Points on a hilly landscape, in no order, each with its height.
A climber steps from a point to the highest of its 2 nearest points, and stops where none of them is higher. Distance is the straight distance between rows; heights are no part of it.
q683 h=5.03: -44,28,7,-17,-11,-1,-2,16,-60,26,-26,-21,-15,15,-17,-17,44,-10,-16,-5,9
q966 h=0.85: 14,-19,-15,23,36,31,-11,-26,-44,12,40,-22,19,4,-21,5,-37,9,8,17,24
q87 h=1.38: -7,41,-3,10,22,-18,9,-2,12,-12,-27,-12,-9,-15,11,12,-32,-1,19,-15,0
q990 h=5.54: 32,-30,26,-39,-38,-6,-6,9,29,-18,23,-6,27,-4,8,-11,37,12,-9,4,5
q60 h=7.48: -7,5,8,-10,16,1,-7,6,-2,31,2,8,-17,37,-20,-1,31,-25,-18,18,29
q202 h=4.14: -26,11,5,-15,-31,23,27,-1,-15,11,8,-15,-9,17,-7,-26,23,-25,-21,-2,5
q621 h=7.88: 20,-34,10,-11,34,-13,-39,20,73,-20,22,8,41,-19,-20,10,6,-22,-4,12,34
q544 h=6.54: 5,-13,4,-15,-13,-10,32,15,31,-25,7,2,4,-18,-2,19,23,-16,1,-5,-19
q396 h=1.69: 38,-26,-15,13,22,20,-31,7,30,2,43,-8,56,-32,-19,21,-6,6,10,29,15
q790 h=4.19: -24,-21,-11,4,-29,14,12,1,-10,2,4,1,9,4,14,6,-3,1,5,-29,-18
q522 h=2.16: 34,-43,5,8,54,-12,-3,15,0,0,22,6,19,5,-13,21,-32,4,14,-10,-4
q979 h=8.09: 4,-12,18,-22,29,-12,-3,26,29,10,1,8,10,25,-25,16,15,-27,-13,9,28
q265 h=1.75: 16,2,-7,11,19,-30,-21,18,54,-21,10,26,31,-20,-10,32,-3,-20,-24,1,9
q480 h=6.64: 30,-24,0,-14,-18,-30,0,16,48,-25,6,28,17,-12,10,3,26,-12,-7,-16,0
q12 h=2.29: 10,-3,15,19,-56,18,1,-27,-18,14,-2,1,11,12,24,6,-32,14,-13,-9,-19
q940 h=3.10: -1,-16,-9,4,21,5,2,-3,-47,21,22,-16,2,31,-3,12,24,12,23,-8,12
q806 h=4.33: 17,13,0,38,1,-31,-16,-22,4,-18,-9,34,-4,-9,31,8,-41,10,15,-26,-2
q568 h=4.58: -21,-24,-15,-24,-4,23,-11,18,20,5,8,15,2,9,23,19,2,-21,1,14,0
q215 h=5.63: -18,1,-15,-1,2,6,12,35,48,16,-37,33,-7,-10,-19,39,7,-27,-35,16,-19
q739 h=5.76: -38,19,-2,-13,21,17,2,11,-30,17,-34,-18,-24,9,2,1,26,12,12,1,-13
q565 h=7.89: -25,21,28,13,23,6,-19,-19,-23,7,-33,-34,-9,0,-14,-32,0,45,33,4,4
q322 h=5.23: -8,-10,-15,19,32,-8,-9,34,42,11,-17,29,-12,-1,-25,48,6,-26,-10,8,14
q919 h=6.70: -27,28,20,6,-5,2,-3,-9,-15,5,-56,-12,-15,-5,-6,-36,-10,23,43,-16,-18
q219 h=2.89: -6,-14,1,-16,14,0,0,28,-17,16,29,-12,13,16,6,12,33,12,-3,1,3
q847 h=7.05: -43,25,1,-15,-10,8,2,12,-17,28,-27,24,-29,33,-24,-15,34,-29,-11,13,25
q670 h=1.96: 37,3,-13,14,27,-9,-19,7,43,-2,26,5,50,-24,-3,31,-22,2,3,10,26
q177 h=4.09: 13,6,-9,44,-2,-10,3,-22,6,-8,-9,5,8,10,3,13,-31,19,26,-33,-20
q489 h=3.91: -24,-3,14,-2,-31,8,19,-26,-32,1,-15,-21,-16,18,-3,-35,16,-2,12,-16,-8
q573 h=2.04: 14,15,-22,19,6,-18,28,11,14,-4,-18,11,-5,-29,12,31,8,17,24,-5,-11
q968 h=7.04: 31,-12,-3,2,3,-57,0,-3,38,-45,12,19,4,-29,23,23,5,6,-1,-22,-12
q596 h=7.37: -7,23,-17,11,-26,-36,8,15,5,-43,-23,14,-23,-41,39,-14,-25,16,-5,-15,-2
q425 h=5.29: 3,25,-5,22,-39,5,22,-6,1,-2,-24,4,-29,-15,9,-30,-24,21,14,-6,-29
q139 h=2.33: 21,22,19,-17,-5,1,26,-22,12,0,11,-12,12,-13,11,3,-12,-18,20,-9,-17
q260 h=5.90: -3,32,7,24,1,-16,21,-14,0,5,-49,-1,-23,-1,-5,-14,-18,28,25,-20,-38
q282 h=4.17: 21,-3,29,-18,-32,-1,2,-11,18,-7,34,1,12,25,7,-13,-9,22,-26,-10,-12
q424 h=4.59: -30,10,15,14,5,28,-37,-53,-55,26,-16,-33,-7,22,-4,-25,-10,32,9,2,-15
q706 h=3.89: 23,0,21,-20,6,6,-20,4,33,-4,44,-1,37,25,-11,-10,2,7,-23,-2,3
q804 h=6.16: 15,3,-20,21,45,13,-2,12,23,4,3,22,-7,2,-16,8,-17,1,14,22,4
q949 h=8.04: 23,5,-10,9,-55,-31,7,11,17,-45,1,18,3,-47,51,-3,-19,4,-21,-21,-7
q343 h=7.32: 24,-41,6,-14,33,-1,-36,14,47,9,15,25,16,13,-34,8,22,-20,-22,22,30
q546 h=4.55: -3,5,-19,13,4,5,6,-18,24,-23,-18,16,-39,7,13,-2,1,-13,21,12,-27
q474 h=3.09: -11,27,6,7,18,-8,15,-16,-13,11,3,-21,-16,13,-20,-14,7,13,11,27,0
q550 h=4.26: -26,8,40,-2,-4,14,-61,-51,-71,15,-42,-33,-7,13,-1,-32,12,49,2,4,-10
q798 h=5.91: -36,35,4,-11,30,6,-18,-4,-57,20,-15,-26,-28,9,-13,-25,40,-10,-12,22,16
q782 h=6.84: 26,-17,-17,19,61,8,-5,33,11,14,-2,13,4,-11,-25,13,-37,-21,0,32,23
q872 h=4.65: 12,-13,20,-31,-54,1,24,2,4,-14,29,-14,4,-13,-7,-19,1,-19,-32,-11,-1
q724 h=4.82: -15,8,-3,12,-6,10,-4,-29,2,-13,-37,-2,-10,1,31,-12,-17,7,23,-3,-10
q567 h=6.74: 5,23,-9,3,-39,-27,20,32,16,-24,-38,33,-20,-38,32,-19,-11,-27,-5,-7,-6
q754 h=3.71: -21,11,21,-16,-3,-3,-7,-25,-56,5,-8,-37,-16,27,-5,-30,22,6,18,0,9
q129 h=7.66: 3,-14,-18,7,62,19,-17,17,-31,26,2,7,2,12,-36,1,-31,-18,14,34,30
q438 h=4.38: -1,10,12,-19,-25,1,18,-7,24,-11,11,-8,-4,18,-14,-19,18,-5,-18,-7,-10
q149 h=2.62: 6,-24,-8,-9,15,4,-2,31,29,18,28,-7,18,4,-18,32,46,12,-4,15,26
q142 h=1.16: -5,16,-8,21,30,-6,3,-9,0,0,-14,-15,1,0,3,5,-30,-4,48,7,20
q935 h=4.34: 9,-10,-6,5,3,5,4,-28,32,-24,11,8,-12,1,14,-1,-20,9,10,3,-31
q97 h=5.15: 33,-16,12,-16,-60,-8,5,2,32,-31,13,-6,14,-28,29,-14,4,15,-13,-5,-8
q222 h=2.19: 16,-8,-19,15,15,-24,9,10,21,0,20,4,13,-11,14,30,-4,22,9,4,-1
q123 h=1.00: 7,6,-2,30,16,9,3,-28,-22,4,22,-17,15,-3,-4,18,-41,6,29,2,15
q811 h=3.95: -8,28,4,-28,-29,20,18,-5,-36,19,-53,-3,-35,-2,-17,-40,29,-20,21,10,-2
q953 h=0.59: 16,-23,9,-9,34,10,-27,8,4,9,46,-17,44,12,-11,5,1,2,-10,37,41
q79 h=4.77: -23,-16,-21,-18,25,0,-1,17,24,12,-27,6,-9,8,14,29,8,-40,9,7,6
q632 h=4.39: -42,27,18,-21,-18,13,-8,-3,-59,11,-54,-16,-26,6,-14,-50,38,-14,8,-9,-2
q84 h=1.60: 1,25,-18,14,29,-28,2,11,31,-20,-16,19,7,-11,0,23,-9,-23,-2,-16,12
q166 h=4.96: -31,-11,-16,3,30,-20,4,22,39,7,-43,18,-22,-4,-9,45,7,-39,12,20,32
q918 h=4.98: -26,0,-7,7,18,28,-9,-19,-33,16,-17,-22,-16,16,1,-18,-6,27,12,-4,-29
q415 h=0.44: 7,-10,8,-26,32,11,-42,21,-2,13,51,-17,42,0,-15,8,48,2,-24,23,31
q963 h=0.72: 33,-19,-4,15,43,20,-18,6,-17,20,57,-4,28,-7,-25,9,-16,15,2,29,39
q105 h=3.36: -3,23,0,10,19,22,13,-33,-21,18,17,-11,6,24,-27,-2,1,2,5,-4,1
q610 h=2.93: -4,-27,-3,5,-2,14,-4,-21,-38,6,38,-30,15,20,3,18,13,31,-2,-18,-5
q255 h=3.61: 2,15,7,-17,22,7,-2,-15,-4,14,37,-1,26,29,-16,-3,-4,-9,-16,-2,14
q162 h=2.70: -6,36,1,-8,-14,9,29,5,14,8,-7,-22,0,-8,2,-11,-1,1,17,18,-4
q869 h=5.94: 25,-10,6,-44,-24,6,14,18,8,9,19,9,18,-1,7,0,28,-16,-10,8,4
q362 h=3.88: -23,8,-14,31,-11,20,4,-23,-3,2,5,-9,24,-1,-2,15,-30,23,5,-32,-27
q816 h=6.27: -9,30,-27,15,-28,-9,10,5,14,-2,-24,34,-4,-20,26,0,0,-17,2,-15,-6
q46 h=4.69: 20,-4,-11,-11,-65,-9,18,7,17,-30,4,21,-9,-33,2,-40,-30,-15,-40,-19,-33
q637 h=6.85: -29,-4,0,4,42,5,-17,9,-53,19,-11,-22,-25,17,-13,-19,31,21,10,17,11
q860 h=2.67: -22,-1,5,-5,-18,27,10,-20,-62,9,20,-26,-12,12,-3,1,16,21,-11,-9,-24
q643 h=8.58: -5,-16,-7,-10,64,17,-13,13,-33,21,10,-1,4,20,-25,16,18,-18,-8,11,27
q354 h=4.90: 31,-17,3,-33,-67,-11,11,12,18,-27,11,9,13,-34,13,-23,0,-26,-29,-20,-10
q73 h=6.68: -28,-6,-6,-24,-29,12,17,35,-3,9,-21,25,-31,20,-17,-18,37,-32,-33,8,2
q384 h=3.94: -29,22,23,-12,8,0,-39,-30,-77,19,-31,-23,-17,22,3,-36,32,15,-2,-13,2
q896 h=4.86: 2,19,-13,5,-47,9,25,4,8,-16,-19,21,-13,-29,16,-27,-30,-4,-18,-17,-47
q486 h=6.07: -5,10,-7,-11,-15,-5,36,29,31,-3,-18,21,-19,-9,-7,22,21,-30,-2,9,-8
q490 h=7.49: 30,10,13,17,-29,-53,11,-24,15,-39,4,10,3,-33,48,26,-11,21,-9,-24,-6
q107 h=4.37: -31,-6,-8,-4,-10,22,0,16,9,-10,0,24,7,31,3,-1,-8,-4,-14,-16,6
q53 h=5.56: 39,-3,-10,25,48,-2,-5,-17,16,1,22,15,-1,-9,0,6,-33,14,6,18,-18
q150 h=2.37: 17,-33,-20,12,39,-4,-8,34,12,4,21,-10,20,-9,-8,25,1,4,-2,8,12
q674 h=5.06: 28,-19,6,45,16,-5,-8,-30,-6,-11,24,9,2,0,15,14,-53,35,-1,-3,-21
q938 h=2.44: 2,-15,11,-3,-65,18,11,-29,-45,8,26,-22,-3,11,22,2,2,15,-17,-7,-22
q161 h=7.90: 4,-7,16,4,-41,-13,6,-15,8,-23,21,-16,-3,-19,38,13,-38,16,-3,-13,-5
q432 h=8.60: 5,-17,8,-2,-67,-17,17,-8,9,-31,5,13,-21,-24,41,-13,-33,1,-9,-26,-10
q348 h=7.67: -30,-13,-9,-4,53,6,-3,13,-20,10,-3,-22,-32,15,-20,6,19,-10,13,22,18
q549 h=4.56: 0,12,3,27,-29,-10,-3,-43,-3,-19,-29,24,-20,-3,36,-4,-46,22,18,-15,-17
q455 h=6.31: 4,-25,1,-42,-46,-1,22,46,0,13,1,15,-5,3,-15,-13,27,-26,-25,1,3

Where does a climber stop that starts at each point below?
q754: q643
q354: q979
q811: q643
q362: q432
q953: q670
q215: q432

Call two points neighbours if one is among the 2 nearest of the other. Go from one point of each pair to the other, from neighbour to neighbour, staying as high as possible. Name the lowest point that can't be avoided.
q979, q621: q343
q940, q670: q265
q565, q643: q918
